Each row is a point on a landscape with many peaks, with its height.
A climber steps from a point to whichever of its 6 nearest points has the largest rise for the distance, and stops where none of them is higher. Distance is the straight distance between rows; heights are no part of it.
z181 (h 6.95): [  3  20   7 -39 -11  11  19  29 -19]
z985 (h 5.01): [-13  -5  17 -15  -5  -2 -17 -20   0]
z690 (h 3.33): [  8 -23 -19  43  13 -12  -9 -24  20]
z253 (h 6.34): [ 30  -7 -23  20   6   4   8   4  -1]
z47 (h 4.22): [ -3  10  -1 -18  -3   7  15  34   1]
z382 (h 5.08): [-13  -8   0  44   5 -17 -10 -14  22]
z388 (h 4.40): [ -4 -27  39  20  13   5 -11 -25  10]
z494 (h 4.72): [-30   3   1 -46  -2  12  -8   0   3]
z273 (h 5.97): [ -3  14   3 -36 -23   1  16  37 -11]
z898 (h 3.67): [  1   2  19  28   5  -9 -10 -27  -5]
z960 (h 3.16): [-20   2   2 -53   1  17   0  10  -5]
z940 (h 3.87): [ -1  20   0 -39   5  18  10  14 -16]
z5 (h 6.51): [-10   4  11  -9  -1   0 -18 -25  -5]
z858 (h 2.81): [-11  10  -2   5   9   5   4   9   4]
z519 (h 4.31): [ -5 -10  11  50   4 -20  -9 -13  16]
z487 (h 3.40): [ 14   7 -36 -41 -21 -24  14  21 -14]
z267 (h 1.36): [ 11  19 -46 -36 -13 -21  16  15 -21]
z845 (h 4.39): [  0  -5  -2 -13 -14   6  13  31   5]
z504 (h 3.36): [ -6 -23  38  10  -1   2 -16 -22   7]
z886 (h 6.19): [-6 13  0 -8  4 12 13 18 -2]
z675 (h 6.67): [-15  11   1  21  13  -2   1  -2   4]
z657 (h 7.10): [ 28  -4 -20 -10 -15  -3   5  17  -5]
z75 (h 5.66): [ 30   8 -19   3 -12 -11   7  13  -9]
z434 (h 2.92): [-23  -9  30 -14  -9  -3 -17 -10   5]
z263 (h 3.85): [ -3 -20 -16  37   9  -8 -10 -17  16]
z852 (h 4.23): [ -5  -6  23  -3  -5  -1 -16 -20   2]
z951 (h 6.10): [ -4  18  -3 -19   8  17  11   6 -14]
z189 (h 3.05): [ -6  11  10   4   6  -3  -9 -24  -4]
z633 (h 6.08): [-16   5   0  29   9 -10  -4  -8  10]
z767 (h 5.78): [  0  21   4 -51  -8  16  16  20 -22]
z409 (h 4.89): [ 30  10 -24  -9 -16 -16   7  13 -14]
z532 (h 6.48): [ 36   2 -18  17  -1  -2   8   6  -5]
z516 (h 4.54): [ 12  -8 -14 -24 -24  -5   8  27   1]
z56 (h 5.45): [ -5   9  -6 -36 -28  -8  12  41  -5]
z809 (h 6.60): [  0   4   1 -25 -19   2  11  34  -5]
z156 (h 5.87): [  4 -34  38  26  18   9 -16 -25  11]
z817 (h 5.40): [ 11 -10 -11 -14 -17  -3   8  20   3]
z594 (h 2.21): [ 20  14 -37 -27 -17 -22  10  18 -16]
z672 (h 6.86): [ 16  -1 -21 -34 -25 -17   4  24  -9]
z964 (h 4.75): [ -9   3  16  39   3 -11  -7 -16   5]
z740 (h 2.54): [  5   3  26  38  10  -6  -9 -23  -1]
z913 (h 4.47): [-25  -8  20 -23 -12   1 -18 -16   7]
z464 (h 6.11): [-21   0   5 -31  -1   9 -12 -16   1]
z842 (h 2.42): [  1   0  25  30   9  -8 -11 -30  -5]
z29 (h 4.12): [-10  -3  -9  11   9   6   4  13  12]
z564 (h 2.80): [-16 -20  44  11   5   9 -10 -14   9]
z188 (h 5.16): [ 29  -6 -20  30  13   7   8  -3   0]
z894 (h 1.18): [  0 -10 -11   2   4   9  10  19  12]
z868 (h 3.49): [  9 -14 -17   8   1   7   5   8  12]
z413 (h 5.51): [-31  -2   7 -36  -6   2 -10  -7   8]
z815 (h 4.38): [-32  -2  21 -24 -11   2 -14  -3   9]
z554 (h 6.43): [-16   5   1 -20   3   2  -7 -18  -3]
z841 (h 3.14): [ -1   2  19  10   2  -3 -14 -29  -1]
z213 (h 6.77): [ 30  -6 -16  10  -3   2   7   5  -4]
z116 (h 4.15): [ -6  13  -3 -37   5  18   3  -1 -12]
z353 (h 0.24): [  7 -17 -19  27  15   1  -5 -10  14]
z969 (h 6.13): [ 33  -1 -16   0  -9  -1   6   9  -7]
z508 (h 4.42): [ 24   6 -24 -23 -21 -15   9  14 -10]
z650 (h 2.05): [ 18 -11 -22  49  23  -3  -3 -20   4]
z17 (h 4.13): [-34   5   6 -49  -6  16  -6   6  -2]
z416 (h 1.21): [  7 -10  33  29  10  -1 -13 -32   0]
z714 (h 6.30): [-11  15  -3  -3   9   7   7   4  -4]
z369 (h 3.71): [ -1   2  21  50   6 -17 -10 -17   7]
z458 (h 2.27): [  1 -10  29  15   0  -1 -16 -29   1]
z993 (h 3.28): [-43  12  10 -55  -4  17   0  14  -3]
z374 (h 5.96): [ 33   7 -18  11 -12 -11  11  16 -11]
z498 (h 5.79): [ 36  -3 -19  31   8   2  10   3  -4]
z777 (h 5.11): [-11   9  11  35   7 -12  -8 -16   2]
z235 (h 2.82): [ 27  -5 -23  40  22   2   3 -11   3]
z136 (h 6.05): [-16  -3  -4  24  11  -2  -1   0  10]
z379 (h 4.29): [-14  17  -2   9  12   4   1  -4  -3]
z536 (h 4.01): [-13 -31  42  29  23   9  -8 -24  17]
z378 (h 5.68): [-10  12  11  27   7 -11  -6 -15  -1]
z701 (h 7.38): [-6 17 -2 -9  9 10  9  3 -6]
z355 (h 2.32): [ 15 -10 -23  54  22  -6  -2 -22   7]
z298 (h 2.48): [ 19  15 -32 -19 -15 -24  10  17 -16]
z665 (h 4.87): [ 21 -13 -11   0  -7   8   4  15   9]
z287 (h 2.12): [ -3  20  -1 -27   5  14  14  19 -14]
z114 (h 2.71): [-17 -19  44   6  -5   6 -14 -13   6]
z331 (h 4.93): [-10   8  -3  -1   2  15  17  23   4]
z610 (h 6.62): [-10  16  -4 -22   9  12   0  -8 -10]
z190 (h 3.44): [ -4 -15 -18  21   9   2   0  -3  18]
z377 (h 3.80): [ 1 -5 -6 -8 -3 10 12 24  6]

Where does a climber stop that starts at each point below?
z355 | z213
z842 | z675
z17 | z701
z331 | z701

Call two points neighbours if one is among the 6 nearest of the other. Go from one point of each pair to the other, from neighbour to neighbour, staying as high as possible. Name the lowest point that can't be avoided.
z672, z181 | z56
z156, z809 | z504
z213, z657 | z969
z675, z5 | z379
z5, z701 | z554
